Points on a hilly landscape, in no order, each with its height.
From any point a climber steps to the highest of the 5 points nearest to it. It stops when none of these is higher. Distance is the straight distance between rows; heights are no part of it.
dez: [-14 -19  -2  18 -19  24 -23  -5   6  21  13  -2 -10  23  -2 -11 -17  15
 -28  11 -30  21  -3  24  -7   7]  h=534
viti: [  6 -46  14 -28  -1  25  -4  31 -21  13 -36 -23 -49  -3   2   0   1  -6
 -20 -10 -11   5  22 -16  21  42]  h=654
vuniv: [ -9  38 -15  24  14 -37  19 -27  31 -13  30  28  60 -14 -24  34  -4  20
  15 -19  16  -9  -2 -18 -29 -44]  h=387
bive: [ -7   7 -12  18  -1  -2 -11 -20  19  12  21   9  19   0 -14   3  -4  16
  -8   2  -5   1  -7  18 -16 -17]  h=252
vazi: [  0 -31   7   1 -20  32 -23  19  -7  24 -10 -17 -33  28   1  -9  -5  10
 -27   6 -29  23   9   5  10  35]  h=274
tira: [ -6  27 -20  11  29 -12  16 -41  29 -19  37  17  68 -18 -50  38  -2  18
  -8 -28  15 -24   2 -21 -32 -40]  h=334
kotag: [ -7  63   7  31  -9 -58  19   7   9 -12   6  28  36   5  26 -12   4  19
  48  24  14  19 -21  11  -5 -42]  h=476
lup: [ -8 -12 -11  15 -16  17 -27 -18  14  21  24  -3   4  31 -23  -5  -7  19
 -23   2 -24  10  -5  29 -15   0]  h=482
tava: [  1  30 -17   6  23 -24  22 -28  23 -17  29  22  52 -25 -34  37   0   8
   8 -19  22 -22   6 -23 -29 -38]  h=379
sumik: [ -8   0 -25  32 -22  19 -33 -37  30  24  44  12  22  38 -30  -2  -8  30
 -32   5 -26   4  -8  33 -28 -16]  h=579
mol: [ -7 -22  -1  -3 -10  21 -15   6  -3  14 -10 -11 -21  14  -5  -9  -5   3
 -22  -1 -17  10   4  11  10  13]  h=341
Mige: [  6  42   6 -30  15 -44  34  20 -22 -49 -44  -5 -22 -30  49  -5  16 -51
  47  10  40 -18 -16 -42  25  16]  h=342
keb: [ 12  -6  34  -2 -25   5   8  29 -23  28 -26 -16 -39   6  49 -42   7 -11
   0  24 -19  32  -5  15  29  28]  h=581
vod: [ -9  62  -5  25  11 -62  28  -4  17 -19  12  36  48 -10   2  25  -2  16
  38   7  28   7 -11 -19 -18 -53]  h=382
seno: [ -8  49   2  34  -9 -46  11  -4  17  -7  13  26  33  -5  17  -2   0  15
  33  20  17  17 -19  13  -7 -42]  h=439
refud: [  9   5  26 -40   5 -16  22  22 -28 -19 -42 -11 -49 -23  46 -20  14 -45
  28   2  16   5  -3 -25  36  36]  h=177
moki: [  1  17  16  10 -19  -8  -1  10  -6  13  -4   5  -8   3  31 -27   3   1
   9  22  -8  31 -15  23  14   1]  h=398
Dip: [ -3  -6  16  -1 -14   2 -14  12  -8  20 -11  -4 -18   0  25 -26   4  -1
  -2   6 -12  23  -8  20  15   9]  h=554
kaveb: [ 14 -56  -1 -19  -9  52 -25  32  -4   5 -35 -17 -39  29 -23  19  -8  14
 -41 -22 -26   2  48 -17  17  56]  h=268
Zemop: [  0 -17  15 -17  -1   9  -8  11 -15  12 -19 -13 -27  -5  11 -13  -4  -9
  -5   1  -7   5   1   5  16  17]  h=208
rir: [ -5  -7  -9 -20  29  -1  14  -3 -11 -20  -3  -6  -4 -29  -8  16   7 -16
   5 -15  21 -25   3 -22  -1  -4]  h=432
Nik: [  7 -38  21 -29 -12  22   1  35 -26  16 -43 -25 -54   1  21 -11   6 -12
 -14  -5 -11  11  17 -20  30  41]  h=97
pepo: [  0 -43 -10 -16  20  39 -10  12 -19  -4  -9 -15 -16   2 -29  20  -6  -5
 -24 -21  -5 -21  27 -11   1  12]  h=259
guves: [ -7  41  -9  26  -8 -44   6 -16  22  -4  28  24  42  -2   2   2   4  29
  25  13  12  16 -16  13 -18 -40]  h=384
Maf: [ -5 -17  -7  36 -36  29 -29 -15  23  32  33   4   6  52  -3 -13 -17  35
 -39  18 -38  24  -5  44 -19   1]  h=533
rav: [ -7 -25  -2  13 -17  29 -30  -3   5  19   3  -1 -16  27 -11  -6 -11  14
 -27   5 -28  12   1  21  -6  12]  h=492
Vul: [ -8  28 -17  -2  30 -21  25 -20  20 -19  22  21  47 -31 -27  38   1   0
   4 -26  28 -30   2 -30 -23 -29]  h=412
rame: [  6 -15  22 -17 -14   7  -1  24 -15  16 -27 -13 -37  -8  25 -25   1 -14
   3   4 -15  17  -3   0  27  32]  h=162
Kes: [  0  26  13  -9  -4 -28   6   7  -3  -6 -10   3  -1 -20  27  -9  10 -16
  29  11  11   8 -16  10  15  -7]  h=206
Nosul: [-11  22 -17  17   8 -15   4 -43  38  -1  40  26  59 -10 -43  32  -6  22
  -5 -23   7 -10   0  -5 -38 -43]  h=195
ner: [  0 -21 -26 -12  40  24  14 -22   2 -22  20  -3  30 -19 -48  32   0  -6
 -15 -31  17 -44  21 -30 -27 -11]  h=542
dep: [ -6 -26 -29   7  -4  34 -22 -25  18  -2  23  -4  12  29 -58  22 -10  28
 -37 -16 -17 -12  12  14 -18  -2]  h=582
goso: [  7  12  22 -20  -2 -19  11  20 -17 -10 -29  -6 -34 -18  44 -23  14 -34
  29  12  12   4 -15  -1  26  23]  h=95
rud: [  5 -52  -8  -4 -15  54 -25  11   5   3 -11 -10 -28  40 -32  17 -18  18
 -42 -15 -35   2  30   7  11  40]  h=285
padit: [ -1 -27  -7 -19  15  20  -3   4 -14  -6  -9 -13 -16 -11 -23  14   2  -9
  -9 -14   4 -21  14 -11  -1  10]  h=211
foz: [ -2   7 -22   6  22   3   5 -40  19 -12  31   6  47 -11 -56  35  -1  14
 -12 -31  11 -30   4 -16 -31 -25]  h=378
tobe: [ -4 -11 -11  10  -4  12 -15 -21   7   7  14   4  10   4 -28   4  -6  13
 -14 -10 -10  -2  -2  13 -12  -6]  h=503
kiku: [ -1   4 -24   2  20  -4  -2 -33  19  -3  28   8  35  -9 -47  25  -3   7
 -10 -23   8 -22   4  -4 -24 -20]  h=290
vara: [ -2  29  -7   7  17 -33   8 -13  19 -11  14  22  38 -23 -10  19   2   6
  19 -11  19 -12 -11  -7 -20 -31]  h=270
gimi: [  0  42   8  -6   3 -50  19  12   0 -26 -11  11  13 -22  29   0   8 -10
  39  11  28  -4 -18  -5  11 -15]  h=253
gepup: [ 13 -39  25 -31 -15  32  -2  39 -21  26 -44 -27 -57   9  15 -12  -4  -3
 -20   0 -17  22  27 -13  28  51]  h=591
Muru: [  0 -11 -28   3   4  23 -14 -31  23  -3  30   4  21   9 -55  24  -7  13
 -28 -18  -5 -16   3   6 -28 -16]  h=244
roku: [ -3  71   9  27 -15 -62  27  13   3 -26 -10  24  28  -2  35 -14   5   0
  62  33  25  16 -18  -3   6 -32]  h=436
patog: [  5 -47   6 -13 -13  39 -15  32 -10  16 -30 -20 -44  20  -6   5  -6  10
 -29 -13 -24   9  28  -9  18  47]  h=168
repi: [  1  45  21  14 -15 -40   7  15  -1  -7  -8  12   6   4  47 -30  15  -7
  43  33  14  23 -18  23  19  -9]  h=347
kebi: [-12 -13 -19  16  -6  11 -17 -31  24   6  29   2  14  22 -40   7 -11  19
 -26  -6 -16  -6   0  19 -18 -16]  h=360
Kogod: [  9 -16 -22 -20  60  25  31 -22  -4 -28  18  -2  37 -34 -51  38   0 -18
  -5 -30  36 -55  31 -57 -27  -6]  h=516
dubu: [  2  45   8  31 -13 -45  10   5  12  -1   5  17  32   4  31 -20   6  14
  39  26   9  22 -20  25  -9 -37]  h=440
keriz: [ -7 -30  -3  17 -29  41 -26  -7  14  27  13  -2 -18  50 -15  -5 -16  22
 -39   7 -34  14   8  27  -5  22]  h=496
pubiv: [ 11 -21  25 -26  -4  11   6  33 -25  16 -36 -16 -50  -8  32 -19   5 -26
   4  -1  -5  20  -3 -11  31  38]  h=171
giv: [  6  -3  -3 -40  43  -9  26   9 -19 -31 -17  -1 -16 -37   9  18  14 -47
  18 -10  37 -37   4 -46   9  16]  h=464
tilu: [  8  32  16  38 -32 -33   0   9   4  17  15  10  24  14  48 -44   6  10
  21  32  -4  32 -23  39   1 -25]  h=548
Diz: [ 12 -29  23 -25 -19  20   1  40 -25  28 -45 -22 -59   6  25 -16   2  -6
  -7   1 -15  24  14  -9  30  45]  h=119
Lubop: [  1  26 -14 -14  38 -23  31 -14   5 -25  15  13  34 -37 -18  35   3 -15
  13 -17  32 -36   1 -39 -14 -24]  h=418
funu: [  7 -19 -10 -36  41  13  21   6 -22 -23 -14  -6 -11 -30 -15  22   6 -37
  -4 -22  26 -44  12 -38   4  10]  h=567
koz: [  8 -25 -12 -37  56  14  28  -1 -25 -31  -3  -6  -1 -37 -16  30   9 -38
   2 -16  37 -52  24 -58 -10  13]  h=551
Voboz: [ -1   9 -18   2  26  -9   9 -28  20 -12  31  11  49 -22 -37  33  -2   7
  -2 -27  14 -24   2 -20 -29 -31]  h=406
Fuluz: [-13  23 -17  29  -2 -18 -12 -38  33  12  33  21  39  -4 -27  13   0  23
   1  -4   3  12  -7  13 -23 -37]  h=267
sipub: [  2  -4 -24 -11  41  16  18 -24   4 -22  25   2  42 -28 -54  35   1  -7
 -15 -31  18 -47  17 -38 -29 -21]  h=514
reguf: [  2 -42 -18  16 -19  54 -35  -4  23  15  20  -2 -24  61 -39  17 -24  33
 -48  -2 -45   1  27  21  -7  27]  h=504
fodut: [ -9 -28 -19  22 -29  48 -34 -15  23  16  34   4  -6  58 -37   4 -23  32
 -42  -2 -39   5  12  27 -17  15]  h=526
bami: [ -8  18   2  41 -28 -12 -17 -17  13  21  24   9  23  17  19 -28  -1  17
  -2  25  -7  28 -21  37 -10 -24]  h=475
sove: [ -5  21  -7  -7  20 -21   6 -17  11 -16   8   9  19 -24 -14  23   0  -6
  12  -3  18 -20  -1 -16  -8 -19]  h=277
Dami: [ -4  -1 -23 -16  22  -1   5 -18   3  -9  10   8  22 -16 -30  26  -1   0
  -6 -22  16 -25   4  -8 -14 -21]  h=381
daf: [  1 -47  -5 -26  17  41  -7  12 -16  -7 -19 -17 -25  -4 -26  16   0  -7
 -20 -25  -2 -16  30 -23   6  23]  h=340
fubuk: [  5 -54 -12 -20   0  45 -21  16  -9  -1 -18 -12 -28  28 -36  18  -9  11
 -35 -24 -15  -8  35 -10   5  34]  h=218
Nibuv: [  8 -49  -4 -30  11  38  -5  25 -22  -5 -29 -27 -39  -1 -17  16   2  -4
 -19 -21  -5 -15  35 -24  10  34]  h=201
denel: [ -2 -17 -24  -8  19  29   1 -29  17 -10  27  -6  21   5 -56  25  -3  12
 -29 -27  -2 -28  18  -5 -22 -13]  h=212
Nekig: [ -3 -39 -22  -8  17  35 -15 -10  -1 -14   9 -11   1  11 -48  24 -11   9
 -28 -17 -11 -19  22  -3 -15  10]  h=219
bil: [-10  76  -1  16   0 -66  30   5   7 -31  -6  23  31 -11  18  11   3   5
  57  19  36   3 -15 -24   1 -35]  h=484
gepa: [ -5   4 -23  25  -2   4 -18 -33  29   7  30  12  30  12 -38  13  -6  25
 -14 -10  -9  -2  -6  15 -26 -25]  h=214
sugu: [ 13 -64 -10 -23   7  63 -18  18  -5 -17 -21 -18 -26  32 -38  35  -9  10
 -41 -34 -15 -18  54 -26   8  48]  h=254
Dulor: [  1   4  18  -8  -2  -6  -4   8 -17   1 -16  -2 -17 -10  26 -19   8 -12
  10  11  -4  13 -12  13  18   9]  h=304
danod: [  4   5   7  16 -19 -11 -12  -5   3  16   7   3   5   4  17 -25   6   8
   1  22  -4  20 -15  26   1  -6]  h=427
Vode: [  6 -40 -25 -24  47  40   6 -10 -16 -26   2 -11  13 -21 -51  29   3 -11
 -12 -30  19 -48  39 -41 -18   8]  h=578
meli: [ -9  -1 -30  19  -2  13 -26 -43  37   4  42   7  34  21 -53  21 -11  29
 -30 -12 -13  -7   1  16 -33 -25]  h=132
Nubez: [  5  49  -3 -23  22 -42  40  12 -21 -49 -36   4 -11 -31  37  11   5 -49
  46   2  54 -26 -10 -51  17  12]  h=485
Kep: [  4  44  14   0 -13 -43  16  18  -7 -18 -22  12  -5 -10  38 -21  15 -14
  46  25  13  11 -22   8  16 -10]  h=175
kezur: [  6 -12 -18 -28  62  23  25  -9 -18 -33  10  -1  19 -31 -36  34   5 -30
  -1 -27  34 -53  23 -52 -22   6]  h=538
Safis: [  4 -35 -14 -34  46  29  15   3 -23 -24  -8 -14  -5 -23 -29  25   2 -26
  -7 -22  21 -42  22 -40  -7  12]  h=622
Tugef: [  8 -47 -18 -24  31  49   0  -4 -16 -20  -9 -15 -12   5 -39  33  -4 -10
 -20 -28   4 -37  40 -33  -4  18]  h=515
vif: [ -4  32  -1  -2  16 -36   9   1   8 -11  -1  11  16 -25  13   8   6  -8
  30  -1  20 -14 -12   0   0 -19]  h=275
Segog: [ 19  20  26  49 -43 -14   0  10  -5  28  10   6  14  29  74 -56   6  14
  10  42 -19  44 -28  47   9 -15]  h=413
duzu: [ -4 -17 -18 -13  17  17   2 -16   2  -9   8  -9  10 -13 -43  19  -1   2
 -13 -25   3 -26  10  -9 -16  -6]  h=300
lisur: [  5  -3  21  18 -33   5 -10   6  -7  27  -8  -8  -8  18  39 -33   2   4
  -4  29 -19  34 -13  27   4   5]  h=443
Vom: [ -4  70   4  -3   2 -59  36  14   1 -45 -23   7   8 -10  32   4   8 -21
  63  15  44  -7 -23 -27  12 -12]  h=278
felus: [  7 -16  26   0 -32  23 -11  21 -13  32 -17 -17 -28  15  31 -32  -3   4
 -12  15 -25  36  -3  21  22  28]  h=385
Kolik: [  3  -8 -15 -27  43   2  20  -3  -8 -24   2  -1  12 -36 -20  31   3 -30
   1 -20  32 -47  15 -38 -12   0]  h=509
fisi: [ -7 -39  -1  -2  -6  32 -20   8  -9  19  -6 -15 -27  15 -16  -3 -11   5
 -23  -5 -22   9  16   7   8  26]  h=166
zaki: [ -7  46  -3  27  15 -49  19 -20  26 -12  26  34  58 -13 -18  30  -1  26
  21 -12  16   1  -7 -12 -22 -51]  h=394
pege: [ 19  -7  38 -36  -9   1  19  37 -31  10 -50 -21 -66 -11  46 -36  15 -31
  15   6  -8  21   3 -16  42  43]  h=266
kedo: [ -2  47   3  12 -11 -54  10   5   7 -15   2  20  21  -9  25  -5   0   2
  40  20  22   8 -18   3   4 -27]  h=397
nivis: [  1  10   3  -7   1 -21   4   2  -6  -5  -2   1   0 -15  16  -8   2  -4
  15   0  12  -3 -10   1  12   1]  h=56
lupos: [ -3  22  19  -2 -16 -19   5  11 -13   2 -15  -1 -11  -8  41 -33  14 -13
  31  25   3  15 -19  16  24  -3]  h=174
koza: [ -8  11  -3   4   7  -9   1 -10   9  -2   9   5  15 -16  -6   9   2   1
  10   0   6  -6  -8   2  -3 -16]  h=145
zofon: [  3 -35  11 -34  14  18   7  29 -24   0 -32 -15 -47 -12   6   2   4 -20
  -5 -13  -5  -1  13 -23  22  35]  h=130
rupa: [ -8 -15   6  -9  -4  11 -11   2  -7  13  -6  -5  -8  -5  -1  -4  -2  -2
  -9  -1 -10   8  -1  13   4  12]  h=207
nase: [ -4  39 -22  28  22 -25  18 -43  39 -17  48  32  72 -12 -49  41  -1  34
   0 -31   7 -14  -1 -23 -37 -56]  h=248
Romug: [  6   2  23 -11 -11  -6  -3  15 -21   9 -22  -1 -27  -7  36 -34   7 -12
  11  11  -6  18 -10  16  26  14]  h=359
dek: [  2  -6  -8 -28  32  -4  22   5 -13 -21  -9  -8  -5 -33   0  22   4 -35
  11 -12  28 -35   8 -33   1   5]  h=498
sena: [  3 -38  -7 -29  23  24  -1  16 -19 -10 -23 -21 -28  -9 -12  12   0 -16
 -15 -18   6 -14  18 -24  10  27]  h=228
dade: [ -3  55   0   3   8 -53  28   4   8 -30  -1  21  22 -17  17   7   3  -8
  42   8  31  -7 -15 -13   3 -29]  h=383
Kekel: [  1 -18  16  12 -31  15 -21   8  -8  34  -5 -10 -22  21  22 -28  -3   8
 -24  18 -30  28  -9  31   7  17]  h=506
zubu: [-12  38 -14  25   2 -33   6 -25  30  -4  34  21  59  -1 -19  22  -4  29
  12  -6   8   4 -11   0 -24 -48]  h=589
Zomit: [ -6  -4   0  32 -23   9 -24 -17  17  27  26   4  14  30   5 -21  -4  19
 -20  14 -20  21 -13  40 -14 -13]  h=505
pes: [  9  15  29  21 -32 -19   2  14 -10  26  -2  -4   1  11  58 -44  13  -3
  20  34 -15  35 -23  36  18  -4]  h=416
Tok: [ -9 -17 -14  32 -31  29 -37 -18  26  24  37   5   1  57 -16 -11 -20  28
 -42  11 -37  15   1  38 -22  -1]  h=539
barin: [  4   7  20  42 -40   5 -12  -8   9  38  19  -3  14  32  44 -43  -5  22
 -14  35 -27  35 -25  42  -7 -16]  h=497
pima: [  0 -14   5 -31  23   6  12  15 -21 -14 -21  -9 -34 -22  11   4   8 -23
   5  -9  13 -13   4 -22  16  17]  h=160
kesak: [ 12   0  30 -20 -18  -3  11  28 -28   7 -38  -8 -48  -4  46 -37  13 -17
  18  16  -8  26 -11   0  33  29]  h=396
ratu: [  4 -49   0  -8 -16  49 -24  26  -7  16 -28 -20 -38  29 -22  11 -16  16
 -38 -13 -26   7  37  -5  14  47]  h=626
sozo: [  1  20  12  21 -17 -22  -9   6   1  12   2   1  -1  -3  34 -30   7   3
  20  23  -7  18 -18  27   7 -10]  h=388
zur: [ -2 -41  -4   6 -24  44 -27   9   3  22  -6 -14 -26  45 -18   5 -14  23
 -36   0 -33  11  22  12   5  32]  h=409
soni: [  3  37  19  29 -24 -34   6   4  -2   6   4  11  22   8  42 -29   4   8
  31  29   1  26 -21  27   9 -22]  h=481
dira: [ -2   5   3 -30  22 -14  18  12 -18 -19 -25  -2 -24 -23  21   4  12 -31
  18   2  23 -18  -6 -24  14  14]  h=231
bal: [ -3  20 -21  10  13 -22   1 -30  21  -6  34  16  46 -19 -30  25  -1  16
  -1 -15  15 -16  -1 -11 -24 -30]  h=303
daven: [-10   3 -20  32 -20   5 -26 -27  23  27  36  10  21  22 -15  -4  -8  27
 -16   5 -15  14 -11  35 -25 -25]  h=512
paveb: [ 22 -12  50 -10 -31  12   8  35 -30  35 -39 -19 -54  11  58 -45   8 -13
   4  22 -26  45   2   5  35  44]  h=456
zuz: [ 12  -2  40   9 -35  -1   4  21 -19  26 -19 -13 -27  14  58 -53   9 -10
  12  31 -18  39 -13  26  23  17]  h=487
bafot: [ 11 -14  28 -13 -24  15  -3  24 -22  32 -30 -16 -42  12  34 -33  -2   0
 -11  15 -25  35   4  14  23  30]  h=386
moge: [  9  14  22  45 -37 -15  -9  -3   5  28  16   6  13  24  47 -47   3  15
   1  35 -18  40 -19  46  -2 -18]  h=491
zud: [  0 -21   2 -25  19  13  -2   7 -14   0 -17 -10 -23 -17  -3   5   7 -15
  -2  -8   1 -12   5 -12   9  10]  h=120
mebip: [-12  69   4  33   1 -68  31   2  15 -16  12  36  42   0  11  14   3  18
  50  15  31  14 -18  -9  -3 -38]  h=441
Vus: [ -9   0  -2  19 -21   8 -20 -10  12  20  18   1   6  11  -3 -18  -4  12
 -11   7 -10  19 -15  27  -5 -12]  h=508
pirev: [ -3  30   9  38 -28 -29 -12  -4   8  15  14  15  21  12  32 -35   0  15
  17  31  -3  26 -25  37   0 -25]  h=501
Gab: [ 11  29  16 -30  12 -28  28  21 -19 -31 -36  -6 -33 -26  45 -11  17 -42
  48   8  27  -6 -19 -19  25  16]  h=205
mugo: [  0 -33  11  -9 -11  26 -12  25 -10  22 -23 -18 -40   3   1 -11  -4   3
 -19   0 -21  17  17   4  24  20]  h=43
kap: [ -9  -8  -2   6  -5   4 -13  -6   8  11   3   0   1   0  -7  -3  -3   7
  -7  -1  -9  10 -10  16  -3  -4]  h=368
Semud: [ -4  27  -4   8  -2 -35   0  -9  13  -5  17  13  28 -18   1   5  -1   7
  19   6  15   2 -14   9  -7 -30]  h=291
Kig: [  7  23   4 -32  28 -29  30  10 -15 -36 -24  -3 -15 -33  27   7  14 -46
  32  -2  42 -24 -11 -35  16   3]  h=338
zis: [  2 -28  23  -8 -21  24  -8  29 -23  29 -30 -22 -45  11  21 -18  -4  -5
 -16   9 -19  24   8   0  21  39]  h=149
Ref: [  1   8 -17  -1  33  -4  15 -27   7 -17  25  10  34 -21 -37  29  -2   1
  -4 -23  18 -34   8 -23 -24 -20]  h=461
Dibik: [-11 -23 -22   0  13  29 -12 -23  15  -7  17  -8   7   5 -49  20  -7  14
 -27 -18 -13 -17  11   6 -20  -2]  h=327
nides: [ -2  13   1 -11  17 -21   8   3  -2 -19   0   5  10 -26   3  13   3 -11
  17  -8  22 -18   0  -8  -3 -16]  h=299
sadeg: [ -5 -28 -11  12 -16  36 -24 -10  14   8  12  -4 -12  36 -33  -2 -13  20
 -35   0 -29   4   8  16 -14  10]  h=477
ras: [  4  37  -5  -6  22 -41  28  -5   7 -27   3  20  33 -30   0  25   7 -12
  28  -9  32 -26 -10 -24  -5 -26]  h=364
vikap: [  8  58  12  44 -23 -48  16  10   9   3   8  15  31  12  48 -33   7  13
  51  38   6  32 -22  34   3 -36]  h=474
biz: [ -6 -23 -26  17 -12  31 -24 -31  29   7  35   5   9  39 -56  15 -15  26
 -34 -13 -24  -9   3  15 -25  -6]  h=458
Rasu: [  5  -8  12 -31  15 -10  15  19 -21 -17 -32  -9 -42 -23  34  -8  13 -38
  20  -2  13  -6  -7 -16  25  24]  h=158
tidu: [ -3   4  14 -21  11 -10   8  12 -19  -7 -18  -5 -19 -22  19  -5   6 -22
  17   1   8  -2  -9  -5  14   8]  h=124
vug: [  9  -8  32  11 -35  16  -6  20 -15  37 -11  -8 -22  20  46 -45   2   3
  -5  23 -23  37  -8  24  19  15]  h=462
dobov: [  0  34  -6 -16  31 -35  27  -1   2 -35 -10  10  14 -33   9  22  -4 -23
  28  -5  36 -29 -10 -36  -1 -17]  h=375
voba: [ -6 -31 -13 -19  19  29 -11 -12  -9  -6   4 -15  -5  -2 -42  23   0   0
 -25 -19  -9 -26  19 -16  -5   2]  h=233
novod: [ -2 -42 -18   5  -8  41 -25  -7   8   6  11  -9 -16  38 -37  16 -15  21
 -35 -11 -28  -3  17  10  -7  20]  h=403
Rem: [ -7 -30   1  10 -28  33 -22   9   0  24   2  -3 -24  31  -8  -4 -13  18
 -32   3 -36  17  10  17   5  25]  h=431
vukog: [ -2  -6  -8  -8  13   1  -7  -2  -3  -1   1  -2   3 -14 -10   6   2  -4
   2 -12  12 -17  -1  -1  -5  -4]  h=243
Poz: [  2  -1  -1 -21  13  -9   5   4  -8  -9 -13  -2  -9 -23   6   1   6 -22
  15  -2  17 -10  -5  -6  10   7]  h=165
Lodo: [ 13  -2  31  27 -38  10  -7  10 -15  42  -4 -17 -12  34  57 -50  -3   5
 -10  38 -34  41 -16  40  13   7]  h=410
Mopu: [-12  19   1  17 -12 -21 -13 -10  15   8  12   8  22  -2   5 -11   2  14
   8  12   7  19 -13  28  -8 -24]  h=372
sunik: [  8  23  24 -14  -7 -21  16  22 -20  -5 -29   0 -28 -13  53 -32  16 -27
  33  12   4  17 -17   6  29  17]  h=73
sabus: [ -2  13  -7 -26  34 -13  29  -2  -5 -23   0   7   9 -35  -2  24   3 -26
  15 -14  35 -41  -2 -32  -7  -4]  h=450
tadez: [ 10  -4  22 -29   6  -6   9  22 -23  -9 -31 -14 -40 -21  32 -16  17 -26
  15   3   4   4 -10 -12  22  29]  h=106
rilis: [ -7 -12   9  11 -22  13 -16  -3  -2  20   1  -5  -8  12  11 -16  -5   5
 -14   7 -18  21  -8  24   7   4]  h=642
dimom: [ -1 -28   2 -18   1  24  -6  10 -12   6 -17 -15 -31  -3  -4   3   0  -6
 -10  -6 -12   0  11  -7  10  19]  h=93
sinuf: [  3 -56 -16 -16  22  53 -10   5 -10 -17 -10 -21 -17  17 -44  28  -7   5
 -36 -30 -11 -25  43 -20  -3  26]  h=399
tesav: [-10 -24 -24  27 -22  29 -37 -31  31   9  45   8  13  42 -47   4 -20  26
 -37  -2 -30  -2   3  31 -33  -6]  h=532
tenim: [ -6  -9   3  40 -32  17 -24 -11  14  35  26   0   4  38  18 -34  -7  24
 -23  23 -33  32 -14  39  -4  -4]  h=521
leg: [ -8   4   7   8 -12 -12 -12  -4   3  11   5  -1   1  -3  10 -14   0  -2
   6   9  -8  12 -16  20   4  -3]  h=351
Bidu: [ -3 -47 -12 -13  -4  41 -21   9   0   3  -9 -16 -23  23 -31  13  -5   6
 -37 -11 -19  -5  23  -2   0  28]  h=226
gozir: [  1  36   5   8  -2 -35   3   2   4  -5   3  14  17 -14  19  -6   2   1
  27  11   9   1 -16   9   3 -22]  h=483
gano: [  2   1  20  26 -30  -6  -8   6  -5  30   5  -8   2  19  44 -42   3   7
  -6  34 -25  27 -20  43   8  -1]  h=463
ruleb: [-13  -4 -18  20 -17  15 -31 -24  23  15  32   3  14  23 -28   1  -6  26
 -29   1 -21   7  -6  25 -21 -11]  h=500
Bav: [  3  18 -17 -24  43 -10  33  -7  -6 -35   0   8  26 -41 -11  28   5 -29
  12 -19  37 -39   7 -45 -11  -7]  h=459
Nipe: [  4  28  14   6 -12 -30   5   8  -2   3  -4   9   1  -6  34 -23   9  -6
  29  17   2  12 -18  14   9  -8]  h=281
kuv: [  4  49   7 -15   8 -47  23  14  -7 -35 -22   6  -1 -22  37  -1   9 -26
  50  12  33 -10 -20 -22  21   2]  h=552

Where does a climber stop that starts at each point below?
vukog: Safis
dobov: Safis
tadez: keb
Rasu: kuv
pima: kuv

Call two points neighbours if one is among the 5 nearest of the other. Go from one point of each pair to the other, from neighbour to neighbour, staying as high as possible. Name the lowest point that can't be avoided.
sumik and bil: mebip
viti and rilis: Nibuv
Safis and sumik: tava
keb and rilis: vug
keb and zubu: guves
sumik and dep: biz
sumik and kotag: vikap
rilis and tilu: moge
rilis and sumik: tenim
